Points, in no order, along strands that fork, close into loops and pass close to each other.
Points whose rows are less than 61.7 apart are linked; no others are. Some points are linked to none.
Sina: -24,21,3,-4,-15,-3,4,-5,-14,27,11,34,-10,-3,14,30,-16,6,15,-31,32,-8,14
fizov: 21,13,16,-3,-15,14,17,9,11,-1,-39,-18,-5,-4,12,17,-37,-16,-30,-5,11,9,-24
ton: -28,12,-11,16,-23,0,9,4,-18,5,37,15,2,-2,-24,-17,3,-13,-9,6,10,2,-5
zov: -18,11,-14,6,7,-23,18,-8,9,-13,2,-6,3,13,-8,4,24,-32,-8,27,-25,24,-20
nav: -44,6,-21,-4,-1,-6,19,14,23,-1,20,20,-4,-1,-8,-26,6,-21,8,28,-24,15,-20
tuvu: -12,35,14,-13,-9,-8,4,-6,7,1,-16,-20,-16,-1,-4,18,-44,-1,0,-19,36,14,-2
nat: 24,-7,-9,0,28,7,-4,5,-34,4,5,9,-40,-2,25,11,-1,8,15,-34,-1,-21,14
dez: -46,2,-5,5,6,23,3,5,-16,-18,4,-9,-1,-9,14,-6,9,-21,0,-23,-21,-16,-8
Temo: 46,-30,5,16,0,-12,-12,-6,5,6,12,-15,-1,4,-33,-3,26,26,-3,12,15,-1,10
malup: 23,-11,-30,36,12,13,4,-23,-15,0,-27,-4,32,28,-27,14,9,-14,15,10,-3,-1,-7
pem: -27,-20,-7,-22,15,39,-8,2,13,-7,2,-17,9,-19,-3,-26,-3,24,8,-30,11,-21,-12
pidi: 17,-4,8,-5,-1,19,31,-38,23,-10,4,-2,-6,-28,3,5,-21,13,-29,-11,6,18,-15
Lafad: 15,-7,5,22,14,-33,19,-31,20,-7,-10,2,-15,-4,-18,19,2,-14,-5,6,-3,33,0
bisi: 16,-7,-6,18,6,-46,-10,-2,-28,18,16,-17,-23,7,-15,12,19,-25,2,15,13,10,21
gid: 1,-4,-20,-16,21,-11,-16,-2,28,-9,-16,-19,29,27,-8,6,14,6,16,23,-11,19,5
lazo: 6,-1,17,-33,-4,-29,-16,30,17,-7,-8,-10,3,4,28,3,-5,6,-5,27,-6,8,14
zave: 2,-6,-17,1,15,6,-2,-7,11,-6,17,-17,-12,-10,-16,-36,27,14,3,-15,-15,-12,-19
Gor: 2,-4,31,0,-13,-14,8,-16,13,1,36,21,-6,-20,4,-14,7,15,-17,-1,-8,14,5
lor: 16,-18,11,-1,16,8,1,6,7,-4,0,20,-9,-4,43,-7,19,13,-7,-5,-41,-19,2
kugi: 23,-32,-4,21,-6,3,6,-30,3,-7,0,-9,28,7,-16,27,20,2,-6,24,-2,4,4
Rez: 34,-22,34,9,-12,-4,20,-3,9,-8,3,19,-7,-11,24,14,9,-5,-30,14,-6,-1,3
bog: -56,36,-4,4,-19,14,8,-13,-14,9,7,3,6,-22,-8,8,-18,-19,-1,-17,17,-1,-5
Zolo: 16,-12,-1,8,1,-27,-9,-9,-24,19,-3,-10,-10,6,-18,21,0,-14,9,12,18,11,16
Bek: -14,13,4,7,-30,6,1,-15,24,-16,-9,-9,44,14,-26,8,-4,-2,0,24,-4,20,-21
mebot: 31,-21,-6,1,6,27,-1,9,10,-5,-16,-13,8,11,11,-24,8,18,-2,-6,-2,-13,-6
kive: 13,4,-2,-2,2,11,20,-22,-17,11,2,10,-25,-12,21,15,-15,9,-9,-25,26,-7,3
rer: -8,5,21,-30,5,-44,-17,22,23,-2,0,1,-6,-4,17,-6,3,8,-5,24,-21,25,18
telev: -19,-30,-2,9,10,16,-18,15,14,3,-7,26,25,15,-3,-50,9,25,19,-15,-19,-23,-2
buko: 9,4,0,-20,10,23,30,-30,16,-5,13,-1,-16,-34,28,8,-10,8,-23,-10,-8,10,-18
gusa: 3,-11,12,6,-10,-34,-2,21,2,3,22,27,13,16,-4,2,30,-25,-6,36,-22,3,17
neme: -16,11,28,-8,-6,-6,-21,20,13,5,-11,39,22,23,16,11,-14,9,14,-8,16,-6,19
pekab: -1,4,19,-6,-17,-15,-20,18,-1,0,27,-17,-11,11,-25,-42,-7,17,2,5,13,-6,8
Mufiz: -16,10,-29,-9,16,7,8,-19,5,18,13,20,17,2,-9,42,0,-16,17,21,33,14,8
durek: 39,-9,3,-2,11,20,20,1,-12,9,7,8,-35,-17,34,9,-9,6,-24,-20,7,-8,-6
nilum: -12,11,-19,21,3,-7,25,-2,-12,-2,-13,5,2,21,-7,8,11,-42,-6,32,-10,5,-11
poto: -7,-1,-7,-3,13,13,-9,-1,-25,7,32,26,1,-3,21,15,14,-1,1,-4,-11,-19,17
gizif: -7,-4,10,-21,-15,-37,-15,8,40,-5,1,23,13,-10,1,-13,2,26,-3,20,-18,31,7
Mumif: -10,7,-17,-15,32,26,-17,9,0,-1,-4,15,20,25,18,34,-5,7,36,-7,5,-8,12
ramuv: 32,-2,-3,-21,-3,-15,-5,20,14,-1,18,-28,-3,-10,-3,-23,30,19,-7,28,-11,-20,6
vosu: 24,-9,-11,16,16,1,8,-16,-53,25,-19,23,-31,0,13,26,-2,5,17,-31,7,-18,14
sebu: 14,-28,24,14,-14,-31,-6,-4,13,8,23,0,-2,2,-18,22,19,-7,-8,27,8,15,18
rimup: -19,-6,-12,12,42,-3,-19,18,6,-6,-18,-2,-12,15,8,-17,9,-14,29,-28,-26,0,-11
Vuk: 1,5,-28,-4,12,-4,5,-14,5,-6,28,-26,-4,0,-27,-19,22,16,1,4,-6,5,-12
soz: -5,-1,-41,17,14,-20,22,-1,-2,6,13,-9,-10,19,-47,-6,-1,-21,20,35,21,21,-8
kipig: 16,-4,27,-12,-18,-4,13,16,-16,12,1,15,-20,-4,33,34,-12,-10,-22,4,21,-13,19
zeki: -12,15,-5,-19,20,5,-7,-6,-13,-9,29,-11,-30,-25,20,7,7,-1,-1,-10,-9,3,5
kube: -42,1,31,-14,-13,15,-6,18,11,-7,-17,9,4,-8,34,-5,-23,4,7,-29,-2,-21,-7
nif: 21,-16,37,14,-14,1,34,-30,12,-9,-1,31,4,-10,21,18,3,6,-27,0,-5,7,-2
Kazil: 26,-28,18,9,-9,-13,-6,-23,20,12,33,6,4,-19,-5,30,14,9,-16,33,12,14,17
kat: 26,1,-1,-18,22,-7,-2,11,16,7,28,-15,-32,-37,6,-18,8,21,-7,1,8,11,0
nadu: 45,-17,-13,-11,7,5,0,4,6,-3,23,-27,-9,-8,1,-21,29,22,-14,17,-12,-20,-3
fiti: 3,2,36,14,-4,-16,2,6,25,-6,-17,20,-15,6,-5,-27,-24,13,4,-14,-3,11,-3
refi: -9,-5,11,-1,10,-1,19,-27,37,-9,7,2,-19,-28,1,-26,1,17,-3,-19,-18,20,-18
pev: 4,-2,-18,-1,37,-24,0,6,27,5,1,11,-5,17,-6,-17,20,-12,9,10,-26,24,-7
nozuv: -30,8,-5,1,-21,44,8,-23,8,-12,0,-5,52,-6,-4,-8,-14,16,-7,-11,4,-9,-13
lozed: 32,-3,-16,-23,25,5,-12,23,-8,-2,10,-18,-8,4,15,15,4,8,3,10,12,-4,18
boboz: 15,-15,9,11,18,4,17,-24,30,-10,6,22,-23,-21,13,-31,7,22,-2,-27,-18,5,-13
Nek: 28,-10,14,-12,-20,27,-7,32,3,9,-10,-3,27,10,3,10,-21,13,-15,15,32,-20,11
bila: 16,7,-11,1,8,-10,-18,-8,-28,20,-11,-6,13,5,-18,30,-12,-3,19,6,33,-2,21
sed: -5,-7,-4,-27,1,-15,-2,25,39,-4,-3,-20,-15,-28,7,-46,12,26,-7,0,-35,-9,-13
fip: 5,8,1,-12,-11,-22,4,7,8,-17,-9,-43,10,23,-18,-2,14,-13,0,15,-7,9,-8
vad: 9,4,-29,11,8,-11,5,-26,-55,8,-16,-27,-24,-5,-18,11,-6,-22,-3,-8,1,6,-2
Genof: 32,-13,-14,19,10,-3,4,-15,-27,2,-11,-18,-15,4,-18,-21,8,14,-2,-8,8,-9,3
fizug: 21,-10,33,13,-22,-21,9,-1,-18,8,6,5,-28,-6,22,16,1,-12,-23,8,2,-5,15
lokob: -30,-16,-29,21,11,8,5,18,1,5,7,15,0,14,-17,-37,20,-18,12,-8,-15,-17,-15
rutek: -9,2,-9,-4,-22,28,1,-17,9,-11,28,-13,30,-5,-25,-9,-3,21,1,1,8,-2,-5
kig: -21,21,-43,-7,23,13,0,-20,-41,-1,12,-19,-24,-18,-3,24,-3,-22,7,-15,0,13,7
sov: -8,5,-5,3,-16,-12,-5,-13,-28,29,26,18,-7,-15,-35,16,-14,-3,-4,3,40,3,20
Zuv: -7,15,-7,-8,-23,20,11,-31,-16,11,4,2,11,-18,2,47,-16,5,-4,-7,32,0,10
zosub: -5,-3,14,9,9,-36,-3,11,3,5,21,25,-19,11,7,1,29,-25,-3,24,-19,13,21
bunen: 25,6,17,18,-14,-34,14,-1,-9,-9,-25,-29,-17,5,2,3,1,-22,-21,12,-6,9,0
sola: 2,-12,2,-2,14,-5,-9,-6,19,0,-1,31,6,-17,23,-22,21,23,-2,4,-44,-4,11
zezo: -14,16,14,22,3,-24,4,14,-11,2,-15,20,-17,17,13,13,9,-36,-3,-8,-23,7,-3
fusak: -5,12,-26,-2,20,38,-24,0,-26,6,4,4,29,21,3,23,0,14,31,-12,9,-27,18
Viloz: -17,17,-3,-12,-5,7,8,-15,-25,16,14,8,-29,-23,8,15,-26,9,3,-40,34,-14,6
Bebim: -14,1,4,-42,-5,42,-9,43,-3,-10,-8,-6,2,-9,47,25,-23,4,13,-24,3,-23,-10
redu: -18,34,-6,21,-29,22,12,-25,-16,-10,-21,-17,30,-5,-6,22,-13,-16,-13,0,0,-9,-15
devu: 3,0,-7,8,-6,-6,7,-30,-52,22,25,21,-24,-18,-16,17,-2,2,-10,-14,18,0,12
murun: -10,4,-12,-16,12,-12,4,1,30,-4,12,-27,-21,-32,-12,-41,28,18,2,-14,-38,-4,-16
Ziba: -14,-4,29,-11,-16,9,-23,12,17,6,0,29,39,19,-2,3,-14,26,13,5,17,-7,18
timo: 22,10,9,-16,-16,-16,-4,16,-30,11,-5,-33,-27,-10,1,37,-23,-20,-14,9,31,2,15
pufa: 21,0,-7,-9,22,4,-24,6,-1,7,6,-12,7,15,-6,7,-5,14,17,2,26,-3,20
vul: 4,-12,-8,-36,12,-18,-21,-3,11,-5,12,3,23,-3,22,14,25,0,-3,39,-25,12,19
lofe: 26,-8,14,19,25,-13,7,-30,11,-2,-4,27,-22,0,9,-8,4,5,-6,-21,-8,5,1
bivuz: 0,-2,39,26,-25,-5,3,8,-3,-4,2,20,-13,1,-9,-38,-15,14,-8,-18,5,-8,-7
fut: 10,5,-34,18,0,-12,8,-14,-43,9,-16,-17,0,13,-46,-3,-3,-20,2,8,7,8,-9
sotu: -12,1,8,-16,14,4,2,-8,1,-3,20,-1,-41,-43,31,-13,12,4,-6,-14,-23,0,0
gune: 7,-4,27,1,15,-22,-5,-6,37,-4,-19,16,6,13,-1,-20,-13,16,10,-10,-10,16,-1
zav: -15,24,-11,-3,26,-21,13,-17,19,-1,-11,4,3,6,1,34,-3,-35,14,10,-2,34,-4
Fedeb: 4,3,24,-14,-8,-3,25,-7,23,-19,-15,-5,2,-1,33,10,7,-12,-28,8,-33,11,-13
robub: 22,-6,-2,-26,-16,-15,11,13,46,-4,-3,-27,-7,-18,-18,-27,12,28,-8,17,-35,-2,-24
burum: -10,8,9,10,23,-34,-1,17,-5,7,1,25,-22,21,11,-4,13,-36,3,3,-10,15,10
kofev: 3,-2,26,-18,-4,-18,-22,23,-4,-7,-7,-14,21,23,12,18,12,-10,0,32,-2,8,17
zofop: 2,-3,-31,-7,23,6,-17,9,10,-3,-18,2,47,36,-10,4,16,-7,20,22,-5,8,0
Gemo: 25,-2,11,-7,15,-18,-5,20,16,7,10,-13,-48,-16,-2,-39,-1,11,2,-9,-3,8,-1
revo: -10,4,-18,-21,13,-3,-9,5,-7,1,27,13,11,-3,21,14,28,-4,2,25,-23,0,18
bobe: 19,-9,1,28,-13,32,2,-13,-14,-2,-37,16,23,7,-2,-5,-19,13,4,-23,11,-32,-7
vete: 36,-6,2,-17,8,0,15,-10,25,2,24,-16,-21,-36,-8,-17,8,27,-13,11,9,22,-7
kevu: 20,-11,9,-32,-15,-2,-14,21,42,-3,10,-10,14,-18,-4,-30,-2,46,-3,27,4,8,-4
pumur: -43,8,16,-10,-19,31,-12,12,13,-4,-25,9,34,4,17,-9,-23,4,8,-16,1,-27,3
zotov: 0,16,8,-3,-12,-10,-11,-1,-18,19,17,4,-13,-4,-21,9,-18,21,5,-12,50,1,21
dud: -2,-23,-1,11,-8,-18,-5,0,20,12,27,6,19,12,-31,23,21,-14,3,42,10,25,11
Podaf: -12,14,5,-7,-15,-26,1,2,33,-23,-19,-25,7,15,-1,-17,7,-2,2,9,-21,19,-16
kibu: 27,4,18,-14,-16,1,1,20,-26,20,-7,-13,-23,-6,30,39,-19,-13,-8,2,26,-12,12
tidig: 12,-7,15,-7,9,14,18,6,6,2,-16,27,-8,6,59,39,-1,-2,1,-21,-11,-14,0
Kem: -11,-19,-19,-14,41,38,-15,8,7,-11,-9,-18,9,-5,13,-14,-6,13,21,-31,2,-23,-6
mon: 5,-3,18,-3,-14,-35,9,-1,22,-2,19,3,-14,-14,1,-16,29,7,-18,13,-28,9,-8
nadev: 28,-21,-27,19,-5,-7,20,-25,-12,2,17,-11,11,6,-34,22,39,-13,-7,32,-12,8,-3
rup: 18,-10,14,28,-9,-8,-14,1,-13,3,21,29,-3,17,-24,-18,4,9,6,6,17,-4,12
debe: 3,-6,12,34,-23,-15,22,-5,3,-10,-12,12,-7,18,-25,-25,15,-12,-7,-6,-19,13,-24
vesov: -31,29,3,22,-23,11,11,-12,-23,-10,-27,-17,-2,-1,-2,-5,-12,-24,-6,-14,-7,-12,-12
Fivu: 15,-12,16,25,-40,-19,-6,-6,-5,-3,-12,-32,10,1,-38,21,-4,-8,1,24,23,16,6
Dulod: -37,41,-15,9,-4,5,-2,-1,-9,9,-13,9,12,1,-12,19,-31,-26,17,-20,24,0,-8
duno: 44,-13,17,-21,-1,9,2,33,15,15,-5,7,5,-3,22,15,-9,-6,-28,7,5,16,1
Zimo: 24,-18,10,-29,-18,-2,-5,8,31,-5,7,-1,25,-14,15,-6,2,30,-17,31,-9,1,4
duda: -28,23,-16,9,-13,38,7,-28,-4,2,-10,11,41,-1,-19,14,-22,9,11,-11,23,-13,-10
gopam: -6,-8,8,9,-28,4,-10,-19,-8,16,24,-6,34,-11,-33,36,-2,2,-3,31,36,8,22
Bofi: 15,-6,18,15,-14,-11,10,-30,12,13,-20,-3,-1,-13,-13,38,-24,-3,0,6,31,18,1
mun: 17,-8,11,1,-13,8,7,2,28,-9,19,-19,-13,-16,-27,-47,-7,33,-7,-14,9,2,-18
fumok: 34,1,11,8,-11,19,20,20,0,5,-48,-7,-7,5,11,1,-34,-15,-25,-21,7,-1,-21
Pupan: 18,-5,2,-17,23,26,8,-4,-1,-15,-3,11,-6,-3,56,16,0,4,-11,-13,-27,-20,2
Bige: 31,-18,24,-3,-33,17,4,23,-5,-2,6,-4,21,5,-9,-10,-12,22,-20,16,21,-19,3
Bav: -63,-2,-13,-13,11,31,-8,10,-23,-18,13,-4,2,-24,10,2,11,-15,10,-26,-5,-19,-15
Vefib: -5,-3,-5,-4,21,10,13,-23,18,16,10,57,20,6,19,29,8,15,17,-13,5,6,16
Mome: 21,-22,7,-12,1,-12,-11,-5,21,-4,8,3,30,2,13,10,20,18,-7,36,-11,5,16
duv: 2,6,12,7,2,5,9,-9,-4,-4,-20,17,0,15,23,22,-6,-3,-2,-13,-6,-13,6
buzi: 21,-4,18,23,-24,13,-6,5,-29,15,-21,23,6,9,4,3,-16,14,6,-19,24,-41,15
fogi: 21,-12,-18,36,-13,5,4,-23,-9,1,-21,1,42,20,-30,27,12,-3,5,21,4,-6,-4
fuda: -26,-10,-6,-31,13,24,-7,8,28,-17,-25,-11,10,-11,18,-8,-20,6,4,-11,-18,1,-18
Nanu: 41,-19,19,2,-17,10,2,11,19,-7,12,-7,-6,1,-17,-28,-9,29,-9,8,28,-6,-12
pob: -3,-21,-1,11,-1,-24,-1,23,15,9,15,22,19,27,-21,10,22,-19,3,54,4,16,4
varer: -14,21,-11,-14,36,-22,-26,19,1,0,2,-17,-23,12,-3,-5,-6,-14,27,-7,-1,23,10
piza: 2,5,-48,22,13,-10,7,-1,-17,10,-12,-3,-4,20,-46,-4,-7,-22,25,14,17,13,-10
big: -17,14,-7,-5,29,-31,-8,-1,-1,-1,7,-16,-34,3,-10,-4,8,-10,2,-6,3,33,3
refar: 38,-9,9,24,-6,2,25,-10,-22,8,-38,-10,-21,-3,1,-1,-23,-6,-17,-14,13,-1,-11
kolu: -5,-1,-15,-9,17,-15,-1,-12,23,-1,11,21,-6,-19,24,-14,37,4,-10,13,-56,12,0
Sos: -15,34,-6,-4,20,-23,-22,18,-8,4,-19,-16,-13,21,-13,10,-17,-22,27,-8,17,20,15
Vafav: 27,-7,-11,-21,-10,17,21,7,38,-9,0,-31,4,-18,-5,-38,12,16,-12,4,-29,-6,-34
sedaz: -8,-6,-5,15,-3,-8,-2,2,-8,-16,-15,-11,-1,23,10,-26,22,-9,-8,-12,-36,-11,-18
tuse: -17,-4,-1,-5,-17,25,-9,17,-16,-6,16,-33,-4,-10,-19,-39,-7,19,1,-20,29,-26,-5
pagu: 34,-16,-4,18,13,3,17,-13,-18,-3,-12,-14,-32,-12,-2,-21,-14,3,-5,-23,1,-12,-9
Fifi: -16,-17,-16,-20,33,19,-23,6,24,-13,-17,6,14,-2,16,-11,-7,11,28,-20,-9,-7,2
muv: 10,-11,-6,-38,10,25,-12,46,13,-2,1,-15,-11,-29,36,-12,-6,5,-19,-6,-22,-3,-12
lukal: 6,4,-8,-2,32,-8,-12,13,-16,-1,-4,-7,-51,3,18,-4,-8,-6,22,-36,-2,-3,8
dit: -20,10,-7,14,6,14,-7,-5,-4,11,1,27,10,17,-24,-9,-13,7,22,-5,26,-10,5
semu: -10,15,2,4,6,-38,3,0,0,-5,24,-9,-41,-5,-9,-22,12,-12,-7,-4,-5,23,-2
suvub: 15,-3,5,-10,-1,36,7,23,-14,8,15,-4,-28,-25,30,-9,-16,9,-22,-22,11,-13,-2
melet: 3,0,-8,6,20,-23,13,-30,25,-3,-13,-18,3,2,-22,26,6,-23,2,5,4,51,-11
Ridu: -18,-2,0,9,-8,9,-26,16,-6,-2,15,-13,13,9,-29,-43,-10,22,19,-10,14,-19,4
fir: -10,-2,-23,3,36,-20,-7,15,23,-3,-10,0,-9,20,-4,-29,22,-6,21,-8,-48,1,-14
zot: 16,-7,18,18,-34,-23,21,-8,-16,-3,-26,-34,1,-3,-17,16,-10,-22,-20,24,9,7,-3
pes: 14,-7,-15,-1,-19,30,10,-12,-4,-14,12,-31,17,-9,-25,-14,-7,35,-5,2,16,-14,-14
zeliv: -9,2,12,20,-38,-15,2,-8,-20,1,9,-4,18,-4,-38,16,1,-12,-5,31,25,13,7
Notom: -15,-15,25,-13,-25,-20,-20,7,29,-4,5,39,16,-6,12,-22,0,27,-8,17,-16,12,13
Dimak: -18,13,15,17,-13,5,6,-4,-21,-7,-11,4,-10,7,12,1,-13,-11,-5,-20,5,-14,7
zema: -22,22,0,16,-24,15,10,-26,9,-9,-9,-10,39,-8,-22,22,-8,-16,-10,17,5,6,-12
verig: 8,-1,19,-5,17,-8,-4,19,-1,0,-9,-15,-47,-4,11,-31,-11,1,7,-26,-2,3,-4
tos: -27,16,-16,1,-21,-10,0,1,-25,12,47,9,-4,-14,-32,-10,-7,-4,-4,13,30,3,8
Lanu: 16,-17,-30,-4,42,45,-9,-8,8,-5,-1,-10,-5,-6,14,-11,-6,26,13,-25,4,-16,-6
Pap: 8,-9,7,-31,1,20,-14,61,19,8,-12,-4,-6,-18,33,-24,-20,0,-26,-15,-23,4,-22
rom: -29,18,23,-16,0,-13,-21,22,-3,-8,-18,0,0,11,26,-5,-5,-18,13,-5,-18,0,9
Bubud: -3,0,7,-16,-20,5,6,-16,-22,6,24,-4,5,-17,8,46,-1,0,-18,14,21,0,24
Visig: 9,-7,4,-7,31,-27,-15,-7,39,-5,-6,17,-4,9,3,-21,3,14,15,1,-21,27,-4
tid: 30,-10,1,-6,7,4,26,-34,28,-6,9,-22,-2,-23,-13,5,-10,18,-12,5,17,34,-10
Rab: 9,-3,13,-17,-15,-21,17,-4,16,-14,3,-13,7,-12,19,-2,29,3,-24,24,-40,12,-4
geb: -9,8,-18,-2,-8,10,7,-29,-8,29,7,7,29,-16,-12,66,-9,-7,11,8,30,15,17
det: 4,3,13,-13,1,2,22,3,26,-25,-30,-34,4,4,28,0,-9,-21,-19,10,-28,13,-22
gov: -1,10,18,21,-27,11,-16,11,-22,17,-18,23,30,18,-11,-3,-23,13,12,-4,30,-33,13
nok: -1,-8,30,8,-11,-7,10,-22,12,3,21,38,4,-8,8,9,-1,11,-10,-9,9,9,10
migir: -26,18,0,28,-16,10,4,17,-31,-1,-19,23,16,25,4,0,6,-36,8,2,-14,-28,5
vodu: 20,-10,-10,20,9,-36,-1,-7,-9,14,27,4,-27,0,-39,-9,22,-6,-6,17,3,17,3
Mit: 3,-4,-29,34,17,24,10,-25,-24,0,-26,18,16,20,-11,0,-3,-13,11,-9,-8,-16,-5
dofu: 13,2,10,-12,-15,-33,-17,29,7,3,27,-20,-9,7,-22,-33,17,17,-2,17,1,-10,12
zuda: -22,20,5,-3,-2,-5,-11,19,6,19,-7,39,19,26,16,21,-11,-19,31,-3,22,-12,13
vibik: -26,30,-31,12,-15,25,8,-19,-10,15,-14,18,31,-4,-19,25,-32,-16,14,0,32,-14,-16
minu: -9,-17,13,2,-9,-12,-7,3,27,-2,1,36,4,-9,13,-40,15,12,-6,-2,-41,0,3
reg: 9,0,-9,-43,31,14,-16,40,3,-11,6,-21,-25,-23,42,5,-1,-4,0,-3,-23,4,-7
zisom: -33,3,35,15,-20,-7,-14,17,-5,-5,0,22,-4,12,1,-41,-11,4,1,-21,0,-15,-7
ganad: -9,11,-4,34,1,2,11,2,7,11,-20,41,14,24,-18,2,-11,-21,13,10,-2,1,-18
fipab: -17,-1,-18,-14,39,15,-26,-5,17,0,-1,17,13,8,8,1,2,10,23,-11,-5,6,11
fep: -6,0,-4,-14,17,13,7,9,16,-22,-31,-39,-3,6,17,-11,-9,-3,-2,-13,-26,8,-28
seted: 0,4,-25,6,9,31,-17,2,-11,-2,-7,5,43,28,-9,11,14,-1,19,15,5,-19,12
lifo: -20,-11,-8,3,3,13,3,8,-12,-9,-7,-24,-11,-5,22,-19,20,-9,0,-14,-33,-25,-15
ropo: -27,16,-27,-6,20,-4,6,-1,5,13,7,7,6,10,-14,16,-9,-20,16,18,11,21,2
Nef: -1,22,20,-9,-12,0,13,4,13,1,-39,-24,-7,-8,-1,12,-49,-9,-9,-13,24,13,-8
rir: 15,-14,6,-7,-18,9,-2,-9,5,4,15,-29,30,2,-22,21,2,19,-8,35,33,1,19
zenir: -44,12,25,-28,-9,-9,-15,25,6,-12,-15,11,-10,-4,31,-12,-14,-3,2,-20,-21,-3,7
pif: -24,0,-3,37,-2,7,6,5,-28,-5,-29,8,2,20,8,-16,15,-31,-2,-18,-30,-25,-15
gevov: -9,15,15,1,3,-8,-6,13,-10,-15,-14,7,3,17,35,19,9,-23,4,3,-23,-14,5
mero: -10,10,9,-28,2,18,20,-17,9,-3,17,7,-18,-40,46,2,7,6,-26,-7,-22,3,-7
nafod: 6,-1,21,-9,-23,11,-14,10,9,-9,-17,5,42,12,11,22,-18,13,0,25,19,-15,16
murik: -26,19,-20,-17,15,3,-3,-9,-32,0,38,-9,-30,-26,-3,10,1,-10,-2,-17,4,13,3
riz: -16,10,-16,2,14,-13,12,-19,16,-6,11,6,-3,-9,15,-4,30,-14,-12,4,-46,20,-18
solez: -4,31,5,-2,8,-21,-7,2,-13,2,-21,-28,-23,9,-6,23,-23,-20,9,-6,22,20,6
zoda: 1,-2,-6,9,-29,22,2,-3,-21,-19,4,-20,20,11,-1,-18,19,2,-11,3,-10,-24,-5
tifar: 20,2,18,-3,6,-8,-7,30,-8,1,-21,-18,-29,8,18,-10,-15,-9,-4,0,12,3,1
megif: 16,-3,-31,5,12,-9,-5,-18,-4,7,27,-6,-2,-1,-37,-3,15,5,5,5,8,11,0
zup: 27,-11,-31,3,31,-14,-8,-23,4,11,15,-16,-2,4,-25,13,19,3,11,12,14,21,8
neru: -31,27,8,-28,7,-6,-5,-4,19,7,0,9,8,4,21,33,-17,-1,15,-9,10,16,8
sasis: 22,-1,-17,-32,42,20,-17,24,2,-10,11,-17,-16,-10,38,16,-1,9,15,9,-7,0,9
lukif: 15,-8,-30,6,12,27,-7,-19,-40,6,-2,1,14,4,-1,11,-1,19,19,-16,17,-23,14
mafuf: -13,4,1,4,-14,0,1,-9,23,-11,-13,4,32,15,-7,-11,9,1,1,9,-17,17,-12
biz: -25,5,9,10,-41,-5,5,7,-7,-3,32,26,17,-1,-22,-20,13,-1,-12,19,-3,0,-8
Tozaf: 18,4,-16,3,-8,-22,-5,-3,-4,-6,-8,-45,4,27,-38,6,17,-13,2,17,0,7,-1
rolo: 30,-16,2,29,16,-14,18,-37,3,0,-13,25,-21,-2,-14,1,8,3,-3,-11,-2,18,-8
Kot: 27,5,10,6,-7,-8,12,31,-14,-9,-28,-44,-19,14,7,-4,-2,-21,-19,2,-4,6,-10
Mus: -19,16,9,-6,-14,-39,2,7,16,-2,21,-8,-27,-11,-14,-35,18,1,-15,3,-28,11,-10
pode: -16,-9,-16,29,32,14,3,6,6,7,-20,22,-1,29,-9,-27,7,-24,29,-23,-18,-5,-13
kilit: -10,16,-38,5,24,6,2,-13,-56,-5,-12,-24,-27,-4,-3,22,-3,-20,12,-24,-9,-2,0
pef: -6,13,-1,27,-31,-2,-4,18,-34,-1,-10,1,21,29,-13,-3,12,-22,-4,27,-2,-23,8
Guzun: 1,7,3,1,-15,-12,-19,20,-25,-11,-4,-12,9,24,-4,15,14,-18,-4,25,7,-12,19
nir: -30,-3,0,-11,-7,33,-2,10,0,-10,14,-28,4,-18,-2,-27,-5,13,-4,-20,10,-21,-7
vubub: 11,-5,-8,3,27,-1,-12,-3,-32,11,27,32,-30,0,27,14,9,2,10,-20,-2,-11,21
rar: -22,2,19,11,-10,-4,20,-33,39,-13,9,22,-11,-21,-17,-17,-5,11,-6,-16,-6,34,-23
voso: 39,-24,-17,16,-15,20,5,-14,-21,-8,-9,-22,8,12,-29,-17,-5,25,-5,3,15,-19,-3
Tep: -20,26,13,9,-29,12,-18,12,-15,11,-8,15,27,13,-3,16,-23,2,16,-12,33,-34,17
sogo: -36,-18,-15,3,5,7,-16,25,14,-6,-19,19,36,26,-2,-30,10,2,22,-4,-31,-14,-8
galud: 1,-7,15,26,-21,-4,11,-8,4,-11,11,-5,-14,-15,-32,-47,-2,17,-5,-19,1,-4,-21
rek: 5,-11,4,-19,-7,50,1,35,-17,5,7,4,-12,-11,35,11,-27,3,-2,-32,18,-31,-13
modun: 15,-8,-12,18,3,-4,0,-19,-53,38,-3,25,-14,-5,-16,20,-5,-1,8,-13,19,-8,9
zim: 11,-4,-31,2,24,31,-3,-29,-14,5,-3,1,6,5,4,1,-3,20,7,-32,8,-12,7
Bab: -28,21,27,21,-20,-10,-10,12,-12,3,-15,29,-9,13,7,-10,-19,-24,7,-28,7,-15,4
zafon: 0,15,2,-12,-8,2,-20,3,-15,19,20,19,3,7,8,23,-13,21,12,-16,46,-12,25
mol: -42,33,11,0,-22,18,-21,12,3,0,-17,15,36,12,-2,0,-21,-1,13,-2,17,-17,-4
vit: -17,10,16,-27,-28,13,15,-19,14,-23,14,-22,29,-21,7,15,0,12,-30,31,7,11,-6
dip: -17,-10,0,-37,33,-1,-22,37,13,-12,-11,-5,-29,-15,48,-3,-11,7,17,-11,-27,-2,-1
mel: -43,-7,-13,3,4,0,-8,28,1,0,-5,13,17,24,-1,-30,10,-19,13,2,-25,-9,-17
salab: 4,-10,-4,30,-4,26,15,-37,-22,2,-36,17,16,6,-4,9,-7,5,4,-22,1,-23,0
sodil: 5,-7,-34,23,-5,-3,28,-14,-25,3,6,-10,5,10,-26,21,27,-37,-13,40,-13,6,-5
Vut: 16,-16,17,-11,-16,5,10,-16,-3,-1,40,0,4,-26,12,26,9,11,-25,24,9,1,23

A fork is a point with three links, a tip a point with one. Leave the first point through the second and follow the links. Name the first fork or tip that comes.
rutek, pes => mon
Bubud, Vut => gevov
galud, mun => zuda
Notom, gizif => Bav
big, varer => bog
tid, pidi => soz
migir, pef => sola
murik, zeki => verig

A tip is a point with one link. Name the tips that can be reached along the links from each point below, in the order of the rows.
boboz => telev, Bav, zuda, Tozaf, rar
pidi => soz, Bebim, kevu, rir, biz
Zolo => Vafav, Pap, zup, dip
Fifi => gid, bog, nadu, timo

How many points has the smallest loop of links through each point below? Write none if it is on no loop.
sola => 26
Bek => none
Lanu => 8
ramuv => none
verig => none
